Each row is a point on a tangle of strands that fork, close into loops and nearly touch. The rows are in no order.
Two points are linked if the straight distance between their rows is under 49.4. Some points are linked to none.
foz: [-11 -12  -8  -6  15  -6 -18   9  -5  -2  -4   7  -3  14  10   8  -1  -7
  19  -9  -2  -3 -12   3   6   7   8 -13 -11   3   7  -7]
sut: [ 10  10  -4 -11  -3  -2   5  -9  -2   3  14  17   0  -4   7   8  -1  -3
 -12  -3 -29 -13   1 -13   5  -6  20   6 -10  10 -21   1]
tafa: [-11   9  18 -21  -6  -3  15 -10 -14  -2   0   1  -9   2   3   2   4   0
 -32  10   9  14   5  -2   3   6   1  12   3  -1 -24  17]
fef: [ 12 -10  19   5  -5  -8 -11   8   9   2  28  -5 -19   4   1   8  -9 -19
  17   2   5  12 -23   7  -7  -5  12  -5  -5  12  17  -9]
Paro: [-13  -2   8 -25   3 -15   1 -10  -6  -3   4   5  -5  14  13   6  -4 -13
  -2  -1  -3  10  -3   6  -3   6  14   9 -15   0 -10 -10]
Vizim: [ -9  -2  22  13   0 -13  -5   9   6 -11  15   2   8   5   5   9   5  -9
   2  20  22  17  -6  15 -11  -7 -18 -22   1   3  13   2]
lus: [  0  27  14   0 -12   0  13  -3  -6  -6  -1   7  10 -14  -4  -2   0  13
 -19  14   4   5  26   6   1   1 -13 -15  11  -3 -13  17]
babo: [ 16 -12 -17  23  -3  18 -12  11  -3  13   1  -6   2 -11   6   2   4  30
 -15   2  -4  -9   4 -18   4   5  -4   0   5  25 -12 -14]
Peki: [  3  -2  18  17  -3 -21  13  -9   3  -3  -6  -9   1   1 -19 -10   4 -15
  17  -5  -3  25   5  12 -27 -15   5   2  -8  -3  11  -2]
lib: [ 20  14 -21   0  -2  19 -11   1   4   4   5   8   5 -21   3   0  -3  17
 -10  12 -16 -26   7 -13   3  -5  -6 -13   7   5  -4  -2]
dof: [ 30  10  16   3 -11  -8   2  -8  13  10  21  -7 -12 -17 -10  18  -5 -16
   5 -10 -20   2 -20  -1   7 -13  20  17 -17   9  -1  -3]
paraz: [  7   2  -5   6  -4   5 -11   3  -8  11  -4   1 -12   4 -12   2  -8 -21
  41 -24  -6 -10 -21  -2  17   0  14   1   5  -5  21   3]
Geba: [-17   5   3  12  -1 -23  13   0   2 -17  -9  -6  16  -3 -13 -14   7   1
  -5  -5   7  14  20   6 -22 -10 -19   3  -4  -9  -5  -3]
nupe: [  6  16 -21 -19  14  -7   3 -13  -4   6  20  -3  -7  -5  -3   9   8   7
 -15   9 -11 -12 -28 -11  -1  -2  -3  28 -22  23 -12  -6]
metuk: [-13  17   2  -6  -9   4  15  -8  -8  -6 -11  -8   5  -3 -11 -12   4  18
 -29   0  14   1  12  -7  -6   7 -23   8  -2 -12 -10  11]
Mume: [ 14  -8   8  -3  -6  -2   6   9   3   3  17   5 -20   8  11   1 -14 -15
   4  -7 -19   9 -11 -10   7  -4  26   3  -1  11 -11   1]
mib: [ -4  -2  12 -11  -2  -9   7  -1  -6  -5   3   1 -16   8  -3   5  -9 -17
  -1   8  -1  20  -6  11   7  -3  25  19  18  -6 -10  22]
susa: [ 12  -2 -18   2   6  10 -15   4   3   9   5  12   4  -7  10   1  -3   8
   3   0 -25 -34   5 -14   2 -10   4 -16   0  11  -8  -9]
lalu: [ -7 -10 -27   0  17   4 -17  11   5  -6 -13  -2   4  13   5   2   1   3
  22 -18  -6 -12  -5 -11  -1   6   3   1 -12   3   7  -7]
firef: [ -8   5  -7  -5  -9   6  15  -4 -10  -8 -20  -6   2   1  -3 -11   4  14
 -15  -4   4   5  25  -1  -8   4  -4  24   8 -17 -16  13]
gubev: [-10  -9  11  -9   5 -16 -10  -4  -1  -1  -4   9   2  13  -1   7   2 -27
  21   1   5  15 -16  26   1  -1   7   1  -4 -10  19 -17]
safa: [ -9   6  26  -2  -9 -11  19   1 -13  -1  -1   4   0  -1   7  -3   2   2
 -18  16   8  20  17  11   1  -5  -9  -6  12  -4 -18  22]
Vabek: [ -6   4   0 -15  11 -10  11  -4  -1  -3 -36   3  19  -4  12 -25  -4   3
  -6   3   5  -2   8   8  16  17 -21 -16  13 -19   8   3]
som: [  2  12 -12 -16   9   4  12 -16  -2   3  24  -5  -7  -6  -8   3  18  16
 -30   9  -8 -20 -11 -20  -9  -4 -15  12 -21  13 -17  -1]
Siga: [-25   5  -8  -7  13 -13  -5  -8   2 -17  -9  -1  22   2 -10  -8   1  -7
 -11  -2  23  16  -8   9   0  -4 -21   6   7  -8  17 -11]
Zovab: [ 17   7  -6  18   4  10 -11  12   2   5  17  12  -4 -10   7   7   1  16
 -10   9   4 -14 -14 -15  22  -4  -9 -16  14  28  -2   6]
vun: [  6  -6 -22   3  13  12  -9   2   0  14  -2  -9   0   0   5   1   8  30
 -18   0  -7 -28  -5 -22   0   2 -16  -3 -10  23 -10 -12]
keme: [  2  24  20  -1 -14  -6   2 -10  -3   3  19  11  -3  -6  -6  18  -1 -20
  10   4  -2  -4 -14  18  12  -5   8  -9   3  -4   6  11]
garob: [ 15   9  10  19 -23   7   5 -24  -4  27   4   5  -7 -12 -12  -9  -9 -22
  25 -14  -6 -13   4  -6   4 -10   9  -9   1  -7  21   4]
gupit: [ -8   2 -12  -9  14 -13 -15 -11   6  -6  10  -1  12   2  -1  12   5   0
  -2  -5  -3 -22 -10   1 -22  -9  -4  -3 -24   6   0 -20]
bufiv: [ 10  -7 -12   8   4  17 -10  16 -10  15 -11   4  -6   1  11   1  -2  24
 -10  -5   1  -2  -9 -19  19  10   0   6  10  22 -16  -2]
muka: [ -1   4  -9  -4 -12  13  12  -3 -12  -4  -9   3  -3   4   7  -3   1   5
  -6  -9 -17   2  33  -8  -2   4  14  16   1 -14 -20   2]
lato: [  5 -12   4  11  -4  19 -12  19 -11   7  -5   1  -8  -4   7   3  -6  15
 -10   1  14   4   0  -8  23  10   4   3  27   2  -8  12]
dubop: [  2 -30  19   2   2  -7  -7  14  18  -7  15 -17 -22  14   3  -3 -11 -11
  16   8   9  26  -8   6 -16  -9  14   3  -2   8  11  -6]
fip: [ 18 -13 -25  10   9   8  -5  16  -3  10  -2   3  -8  13  16   0  -7  14
   0 -10 -13  -1 -10 -20  10   0   4  13  -2  30 -24 -10]
selan: [  5   9  14  19  -5  -8  -3  -5   4  -6  10   1   9  -6 -18   5   0  -9
  11   2   1  -5   5   6 -14 -11  -2 -26  -4   0  15   2]
pak: [ -6  15 -14  -5   0  -3 -11   4  -1 -17  -3  -9   5  -8 -17  19   2  -4
   1  -4  13   5 -17   5  -7   0   2  24   3  -4  14  12]
Mis: [ 12 -17  -3   8   2   1   6   9   5  -6   6 -11 -10  12   4   2  -2   5
  -8 -12  -5  12  19 -13 -16   0  15  15  -5   5 -18   0]
kar: [ 10   6   6  16 -15   9   7  -8  -7  10  -3   6 -14  -6 -13 -18  -8 -18
  21  -7  -4   0  13  -1   8  -5  11  -7  20 -12  19   9]
fikef: [  1 -26   7  -1  10  -2  -6  18   0   5   5  -4 -12  18  23   3  -3   3
  -3  -6   3   8  -4  -8   2   6   6  -2  -7  14 -13  -3]
lesup: [  2 -13   2  14 -10  24  -7   7  -5  16  -8   5   4  -6  21  -5  -2  20
  -8  -3  -7 -10  17  -4  18  14   8 -17  10   1 -14  -9]
kene: [-16  15  13 -27   0 -21   6 -22  -1  -3  11  16   8   5   2   7   0  -9
 -14  10   9   8  -5  17 -14   3  -4   5 -19  -3  -9 -16]
nuken: [  7  -4  29  -6 -17  -4  12   0   4   5  24  -2 -25   5   1  -4 -16 -24
   6  13  -7  22 -10   8   0  -9  22   9  13  -3  -1  12]
zafeg: [ -7  24  -3  -8  12  -1 -15  -6   9  -6  -2   4  17  -9  -1   7  -5  -2
   6   4   2 -24  -9   9   2   2  -8 -21   0  -9  15   6]
Lovon: [ -4  29  -1  -4  12   5  -8  -4  15  -7   7  -1  22 -13  -7   5   3   7
 -13  11  19 -16  -9   0  -5  -2 -19 -24   0   3   6  11]
Gon: [  2  29 -25 -14 -10   5   4   6   2 -12  -2 -10  10 -18 -14  13  -5   4
  -8   0   2  -4  -4   2 -13   4  -6  22   2 -12  18  21]
Zife: [ -1 -21  22  12  -4 -16  13 -14  -1  14  -7   2   0   7  -1 -25   9 -27
  33   2   0  14  -3  17 -11 -14  -5 -17  -8  -2  25  -3]
ded: [ 11  27   9   9 -11   5   8  -3   2 -10  21   7  13 -18  -9   7   3   2
 -11  13   2  -8  13   1  -3  -8  -3 -15   2   2  -7  17]
bok: [-21  19  10 -14  -4 -28  15 -17  -7  -8  -4  10  12  -2  -5  -5   7 -13
  -9   3   6  15   1  20 -10  -6 -11  11  -5  -7 -12  -7]
Ramip: [  3  -5 -13  12   2  13   5  11   3 -10 -29 -16  -3   2 -10 -13  -3  11
   8   4   8  11  20   6   1   1   4  17  26 -23   1  14]
vudod: [-19 -26   6   1  13 -17   1   4   5 -11 -10  -7   3   9  -8  -1  -1  -1
  -6  19  27  26 -12  14   4  -9  -5  16  17 -14  -2  11]
nir: [  7  10   3 -16   4 -18   0  -9   9  -7  23  -3  -2  -7  -2  17  -2  -5
  -9   2   0   4 -13   4 -14   1  13  19 -22  14  -8 -13]
mil: [ 12  19   4  -2 -12   1  -3  -5  -3   3  18  19  -2 -11  -2  12  -2 -11
   1   0 -19 -15  -6  -3  18  -5  16  -5   5   4  -3  10]
mefe: [  0  20 -13 -13  11   0 -22  -7   5   3   4   2  12 -12  -4  20   1  -2
  10   2  -3 -32 -26   8   1  -1  -3  -6  -7   8   6   0]
Bav: [ 16   4   1  26 -22  20  -4   1   2   1   6   6 -11 -21  -1 -11  -4   3
   1   2  -5  -3  20  -8  10  -4   5 -25  18 -10   4  -6]
fako: [ -8  10  -5 -19  -2   4   2  -3 -15  -7  -7   4 -10   5  -3   6   0  -7
  -7  -1  -4   9  -2  -2  10   2  20  30   9  -9 -15  22]
mam: [ -7  -4  11 -38   3 -11  -6  -5  11   2  17   8 -12  10  22   3 -10   0
  -5  10  -3   7 -11   8  -3   5   8   4 -19  20 -10 -24]
Kabif: [  1  31 -21 -14 -14  12  12  -3  -2 -10  -6  -8   8 -15 -11  -7  -5  15
 -23  11   7  -3   8  -3 -12   6 -18  12   3 -18   1  19]
romi: [  0  14   3 -11   2 -13  18  -3   0  -5 -30  11   5  -7   6 -27  -2  -5
  14   3  -8   0   9  19  16   8  -5 -15  20 -22  16  13]
vikat: [-15 -15   6 -12  11   7  -1   4  -1   7 -31  -1  12   5  17 -17   1   8
  -2   3   9 -10   8   4  24  21 -13 -15   9  -9   6   3]
Pumi: [-14  -6   2  10   8 -10  -4   1   5 -14  -5  -8  17   2  -2   2   5  10
 -12  -5  17   3   7  -4 -14  -3 -17  -7 -10  -2   3  -4]
Bif: [  8 -10   1  18   2   2 -14  14  -2   4  16  10  -6  -2  11   7  -2   7
   4   2  -2 -13  -2  -7  11  -4  -2 -28   4  18   4   0]
mana: [-15 -12  17 -15   1  -4  -2  -3 -10   8   2  10   2  14  24   3   4   1
  -9   6  -7  -2   6   1   9   7  -4 -20 -10   2 -10   2]
zavu: [  9  -5  18 -13  -1 -14 -14   0  18   4  17   3 -11   3  -3  18  -9 -13
  13   4   5  10 -20  21  -8   3  13   3 -18  11  13 -28]
repu: [-20  22  -1 -23   7   1   1 -15  -4  -8   5   3   1  -2 -15   9  13   0
 -25   8  24   7 -23  -2   2   7 -12   5  -3  -1   2  -1]
tobaf: [ -2   3   7   2  -3   4  -5   5  -3  -2  -4   9  -3  -1   9  -5  -7  -4
  12   5   2 -10   9   4  20   9  -5 -27  15  -7  17  11]
Desur: [ 11  26 -11 -11  11  19  -2  -2  11   5   9  -4  13 -19  -3   0   6  18
 -21  16   1 -32  -2 -12  -8  -3 -19 -19   2   3  -2   5]
koso: [  9   2 -45   1  -3  24 -10  19   3   2  -9 -11  -4  -8   4  -1  -5  27
  -5  -6  -2  -5   1 -16  -4   6  -6  12   3   0   7  -1]
kugi: [ -9 -11   5  -1  10 -10  -7  10  -2 -13   1  -6  -8   8  -1  12  -1  -3
  -6   4  22  18 -10   2  -7  -2   4   8   8   3   0   9]
Sesan: [  7 -24   2  17  -4  11  -9  17  -7  16   6  13  -8   8  22   1  -4  10
   4  -7 -11  -8   7 -11  19   2   5 -21   3  11 -13 -11]
Medo: [ 21  -5 -11  14   1  -5 -12  14   2  -3  11 -10 -13   3 -12  13  -4  -8
  19 -13  -5   5 -23  -4  -7  -3  21  18  -3  12   8   2]
nar: [  2  25   1  -3 -22  -9   9 -17  -1   3 -14 -12   6  -6 -19  13   2 -14
  13  -9 -16   4  -1  18  -8  -8   4  18  -6 -21   8   8]
bimed: [ 20  15  11  20  -8  -1   4  -8   6   1  22  -2  10 -18 -22  11   2  -7
   7   0 -16 -16   7   1 -21 -18   5 -15 -11   1   3   2]
Lav: [  1 -30   6  12   6  12  -8  26  -5   7  -2  -1 -15  17  12  -1  -6   4
   7   0   5   8   2   0  12   4  12   3  16   1 -10   7]
Deper: [  7  11 -13   3  -8   1  -1  -2   2 -12   4  -5  10  -8  -9   8   2   4
   1  -4  -9  -8  10  -7 -14  -4   1   1  -8  -2   5   3]
Nez: [-11  -1 -12  12  -1 -13   6   3   4 -23  -8 -20  12   0 -20  -3   4   0
  -1  -8  13  15   7   1 -29 -11  -9  21  -1 -13   9   1]
nasen: [ -3   3   0   0  -3   9   4  -8  -5   4   0  -4   5  -8  -1   0   8  24
 -28   4   5 -14  15 -14  -6   6 -15  -6 -10   1 -16   1]
tiliv: [-11 -18   0   8   7  -4   5   6   3  -8 -19 -11  -1  10 -12  -4  -2  14
  -3   9  20  18   8   5   1  -3   2  23  24 -17  -9  23]
matav: [-15 -33  16  15   1   9  17   9  -6   8 -18  -9  16   8  13 -14   6  16
  -7  -1  12   0  21   5  -4  19  -3   4   4   0 -10  -8]
bonod: [ 11  -5 -24   7  -2  30  -2  13   5  -1 -25 -12  -4  -2   4 -13  -7   8
  13  -5  -6   5  26  -1   5  10   8   6  17 -25   0  -2]
nebug: [-20 -10 -12   9  15 -18   2  -2   6 -21 -14 -17  23   7 -14 -18   3  -2
  -4  -9  20  20  -1  10 -11 -16 -21  22  12 -14  13 -11]
neme: [-27   4 -17 -16  12  -7   4 -18   1 -11 -22   2  21  11   3 -17   3  -3
   3 -16  -3 -10   4   5  -2   5 -15   8 -13 -19   5 -12]
nife: [ 11  10 -38  -5   9  11 -19  13   2   4  -2  -3   1  -9   1   4  -4  20
   5   2  -7 -19 -16 -15   6   3 -12   3   1  17   8   3]
tir: [ -6   5 -13 -10  -4  10  10 -16  -4  -3   9  -6   1  -1  -5  -8  14  23
 -29  -2  -5 -26   2 -15 -17  -2 -22   6 -24  -3 -17  -2]
dif: [  7  -9  26 -12 -11 -13 -10  -8  10  16   2   1 -14  10  -6   8  -9 -25
  22   5   3  18 -16  31  -5  -3  10   6 -17  -7  22 -25]
Tar: [  5   6   8 -11  -4   9   4  -5  -6  13  14  23   0  -6  14   5   3   4
 -25   9 -16 -13   5 -16  14  -3   6 -11   1  13 -24   5]
vug: [-19   8  -3  -6  11 -13 -14  -5   2 -10 -13   4  16   0 -10   8  -2 -18
  11  -3  15  10 -19  25   7  -1  -6   3   9  -9  29 -11]
dur: [ -5  -2 -31  -1  -1   8  14   5   7 -11 -29 -12  11   4   4 -22  -4   9
   6 -11  -5  -3  26   3 -15  11 -15  12  -4 -29   5  -7]
pobir: [-15  -4 -13  -6   5   2  12  -7   6  -4 -31  -7  20   5   9 -27   0  11
  -4 -14   2 -15  20  -2   2  15 -26  -1  -9 -20   1 -12]
buzo: [ 24  14 -15  18   1   5  -2  10   4  -8  22   3   0 -19  -7  13   4  10
 -12   8  -6  -2  -5 -13  -1  -8   3  14   3  20  -2  11]
sonel: [-23 -19   5   1   9  -8  14  -2   0  -7 -27 -12  19   5   1 -23   7  11
 -14  -7  19   7   9   5   4   3 -23   9  11 -11  -1  -3]
fidip: [ 29   5 -13  21  -7   2  -3  14   2   0  21   1  -9 -17 -14  13   0  -5
  11  -3 -13  -1 -23 -12   5 -10  12  20   3  14   7   5]
guvo: [  7   2  17   6  -4 -20   3  -9  12  -7  10 -11   0  -3 -18  12  -3 -17
   6  -2   6  21  -4  16 -25  -9   7   8 -18   1   8 -15]
Vel: [ -5  -3  19  10  -4   8  -6   9  -2   6  -2   6  10 -10  18  -4  -4  14
  -5  14  14 -11  11   5  13  11 -20 -37   9  -2  10   7]
sul: [ 10 -18  -8  14  11 -10  -9   4  10  -3  11  -3   1   8   5   8   3   7
   3 -11 -12 -12  11 -14 -20  -8   2 -14 -22  16  -7 -14]
Vis: [ 12  -4 -25  15 -12  26  -5  14   2  -7  -8 -16   2 -13   1   1   1  25
 -11  -3   2   1  21  -9 -13   4  -2   7   9  -7  -1  -2]
Bemap: [-10  -3 -19 -14  16  -2 -13 -11   0   4   5  -1   1   9   4   1  11  13
 -12  -2  -5 -28 -13 -16 -10  -4 -12  -4 -23  14  -9 -13]
bal: [-19   5   7  -2   4 -33  19  -5  -1 -12 -14   0  13  -6 -14 -19  12  -9
   5  -4   0  21   5  19 -13 -16 -11  13  11 -13  -5  -4]
Kekob: [-19 -17  22   6  -2   9  10   3  -8  10 -14  -6  19  -4   3 -12   6  22
 -20   6  19  -6   6  -3  -3  23 -18 -13   6   1  -1  -5]
lef: [  0  21  17  -7 -12  -9  20 -14 -11   8 -16  15  -6  -3  -4 -18   1 -15
  23  -1 -19   1   9  18  13   0  10 -10  15 -16  12  16]
tuse: [ 19   7  24   6 -18  -3  11  -6   2  11  22  -2 -19  -9 -10   9  -9 -26
   5  -9  -7   9 -14   4   6  -7  23  12   0   0   5   8]
legu: [-18 -18 -11   0  16 -13  -4  -5   4 -12  -8  -3   9  21   5  -3   5 -10
   8 -16   2   3   7   1 -12   0   1   2 -21  -5   1 -22]
vova: [ -2  24  -3 -18  13  -2 -12  -8   3  -2  15   8   5  -6 -10  23  11  -4
 -10  11  27   4 -35   7   2   6  -3  10  -7  14   4  -6]
Zupig: [ -2 -11 -20  -5  15  17 -14  18  -7   0 -19   2  -8  15   6   2  -4   0
  24 -18  -2  -1  -8  -9  14   8  12  11  10   0  -2   7]
zari: [-10  13  -5  -1 -10 -14  11 -20   4   1 -18 -11  18  -1 -17   5   4 -14
  20 -17 -21  -4   4  15 -22 -10  -2   7 -21 -19  10 -11]
Bilot: [  0  -7  -7   0   7   5  18 -10   7  -1 -31  -3  -2  11 -12 -22   6 -16
  35 -12 -12   9  11  13  -1  -1  10  12  12 -18  10  10]
rut: [ -7   1 -33  -8   4   9  -2   6   6  -9 -16  -8  11   9   2  -5  -1   7
   9 -15  -8 -11  13  -7 -12   8  -6   7 -13 -13   8  -5]
leta: [  7 -15 -13   4  15  -5 -14  12   2   7   6   0  -5  12  16   5  -2  13
  -1  -8  -5  -6  -8 -15  -2   1   1  -3 -12  28  -9 -10]
buk: [ 10   0   1   7   6  -6  -9  11   1 -13  21  -4  -9  -5  -2  16   3   3
 -12   4  10  10 -10  -7  -4  -4   7   4  -1  18  -4  11]
pek: [ -8  15 -20 -19   5  10  -7  -5  -4  -2  -8  -4   4  -2  -3   2   5  14
 -13  -3   2 -11  -5 -16   3   9 -10   6  -4  -2   3   8]
Sened: [ 10  11  -8   2  21   6  -6   2   2  13  17   1   0  -7  -3  11  11  16
 -19  19   4 -17 -20 -18  17  -3 -19  -9  -1  37  -8   4]
fele: [ 17  -8   0  24 -18  18  -1  11  -3   3   9  15 -23  -7  -3  -8  -6  -7
   7  -6  -5   4   5 -17  13  -7  16  -6  19  -2  -1  -1]
dek: [-26 -11  14 -21   4  -5  13  -9 -13   3  -9  -4  -8  17   5  -6   5   1
 -22   7  19  14  -4   2   5   9  -5  13   3  -8 -18   4]
Vinid: [ -8 -19  28   5 -10   9  -4  10 -12  15  10   5   7   8  29   2   4   8
  -9  18  -1  -3   6  -1  10  11 -14 -27   2   6  -3   4]
Rafu: [  5   0 -28  -3   7  -2 -10  14  -3 -10   3 -11  -5   2  -8  15   0   3
   9 -10   2   5 -21  -6  -9   0   9  31  -1   8   4   8]
mezuf: [ -4  -5 -10  -2   6   6   0   4  -3  -2 -18   0  -3  13  -1  -2  -1 -12
  23 -15 -11   1   9   4   5   5  13   7   5 -11   7   9]
tisel: [  8  -3   6  19 -12   2  13   3  -5  -8  -6  -4  -2  -3  -9  -7   1   6
   0   0  -8  14  34  -2 -14  -6   6  -5   3  -7  -7   4]
Zoki: [ 19  -9   1  13 -15   9   4   0  -1  14  12  16 -17   3  -2  -7 -10 -19
  16 -17 -17   0  -6 -14   7  -7  25  -1  -1   1  -3  -5]
peguz: [ 21  15  -3  26 -17  20   1   4   6  -9  19   8   3 -30  -5   2   1  12
 -14  11  -2  -6  18 -10   6 -10   0 -18  13   0  -4   2]
zovir: [  3  14  14 -24   4 -10  -1  -6  10  -6  28   7  -4  -7  -1  18   1  -5
 -15  18  26  18 -21  14  -7   4   5  14 -10  18  -4  -9]
Vil: [-21 -32  13  -2  14  -6  -2   2   5   3   1  -6   4  15  15  -4   4   5
 -25   2  22  11  -6  -3  -8   7 -16  -4 -17   6   0 -23]
kibeb: [ 12 -19  18  17 -11   8  15   3  -1   5   4  -1 -22  10  -6 -14  -8 -12
   6   3  -5  22  16  -2  -4 -10  23   4  15  -8  -7  12]
dutus: [ 23   7  12  -4  -7 -13   1 -12  17   1  18 -18  -2 -11 -14  24  -3 -10
   4  -6 -10   8 -12  11 -17 -10  17  18 -27   6  -1 -15]
miz: [ -2 -15  -4  -2   7   7  15   4   4  -2 -36   1  -8  14  -1 -21   4  -8
  26   0  -7   3  16  17  25   5   4   1  27 -19   3  15]
Raton: [-18   1   4 -16   8  -5 -17   0  -4  -2   6  14   2   5   7  13   2  -8
   4  10  12   3 -17  10   9   5  -3 -15  -6   6  13  -4]
murer: [-28  10  11 -19   9  -2  -6  -5  -4  -1  -1  10   6   4  -1   7   8  -6
 -15  13  26  11 -16   4  12   5 -18 -10   5  -1   8   3]
danod: [-27 -20   9 -16   9  -3   6  -9  -6   8 -21   6  16  19  22 -11   8   0
  -4   1   1  -6   9   3  15  12 -15 -16 -11  -3  -4  -9]
gifaf: [ 10  -5   0  13  -4  14  10   0  -3   3 -19   2 -18  -1  -8 -28  -5  -6
  26   4  -1   8  19   6  15  -3  12  -1  32 -20  12  15]
dad: [  9  -7 -13  10  -1  22  -9   8   0   1 -17  -8   5  -9  11  -8  -3  20
  -4  -2   0  -5  23  -4   6  16  -1  -9  10  -9  -3  -6]
Safo: [ -8  -4  16  -5   1  10   5  -1  -9  14   1  -2   3  -3   1   5  10  23
 -29   6  14  -5  -2 -15   7  16 -13 -14   4  10  -9   3]
dos: [  5  26  13 -11 -12 -13  -2 -15  -4   3   2  -1   0  -6 -14  27   3 -20
   6   0  -3   6 -15  23   4  -3   9  13  -8 -10  -1   2]
fuz: [  5   0  -4   5  -7  13 -12  10  -7   7   1  15 -14   0   6  -9 -11  -6
  23  -7  -6 -15   3  -9  30   7   7 -20  20  -8  11   1]
Taf: [ 16  14  10  16 -14   5  -3 -14   3  16  20   8   0 -17 -18   9  -4 -17
  19  -5 -13 -29  -4  -1   3 -12   5 -19  -3  -3  13   0]
bigu: [  1  -6  16  24  -7  -8   4  -8  -1   6   2   0  -1  -2 -13 -13   0 -17
  32  -2   5  -3   3   8  -9 -10  -6 -31  -2  -3  33   2]
Befa: [ -5 -20   7  18   6 -14   1   4   6 -10   1  -5  10   6   1   2   3   5
   3  -4   0   2  21  -2 -22  -6  -6 -24 -18   3   0 -11]
Fipav: [-18 -35  24   4   5  -3   7  11  -3   6  -5 -12   6  16  18  -3   3  10
 -14   6  19  11   5   2  -6  11  -7   4  -3   3  -8  -2]
Lados: [  6  10 -23  -8  22  -6 -13  -3  -6   4   9  -3  -6   0  -2  12   5  10
  -8   6   0  -6 -30 -14   5   3 -10   8  -9  33  -7  -2]
vulog: [ 11 -12  -7  11 -10  18   8   7  -1   5  -3   2  -6   5  12   3   5   9
 -13 -13 -15   5  27 -16  -2   3  16  14   1  -1 -30  -9]
dodi: [  6  -3  16 -19  -7 -10  -2   8  16   0  28   3 -19   3  24   3 -17  -7
  -1   5 -18   9 -12  -2   5  -3  18   7  -9  30  -9 -14]
kos: [ -4  -1  27  -6  -8 -18  17 -15  -6   9  -1   8  -7  12   6 -10   2 -26
  18   4 -18  13   6  20  -5  -6  11 -10  -8  -9   3  -1]
lemo: [ 10   3 -17   0  -1  13 -14   3  -2   8  -1  14  -3   1   2  -4 -10  -1
  26 -12 -25 -27  -3  -9  14   0  11 -18   3   2   6  -6]
gat: [  0 -28  16   5  -7   3   9  11  -8  11   3   4 -22  23  13 -17   0 -22
  27  11  -2   8   3   4  15  -2   7  -5  16 -11   5  12]

How many points has the smallest loop of links through each point below? Write 0 if it is on no loop.
vudod => 25
leta => 6
mib => 0
tafa => 0

A fork is a point with three links, a tip a point with one. Leave the first point through the second and follow the links. Name the first fork or tip that comes.
lus / ded => Geba
pak / Rafu => dad
lef / romi => mefe
Zife / bigu => lalu
bok / kene => dek
kugi / buk => metuk

A tip is a point with one link. Name the tips that can be reached along the links from each point below, in the order of the rows.
mana => mefe, lef
bonod => Mis, nife, Vil
rut => Peki, Zife, fako, neme
lato => gupit, dubop, dek
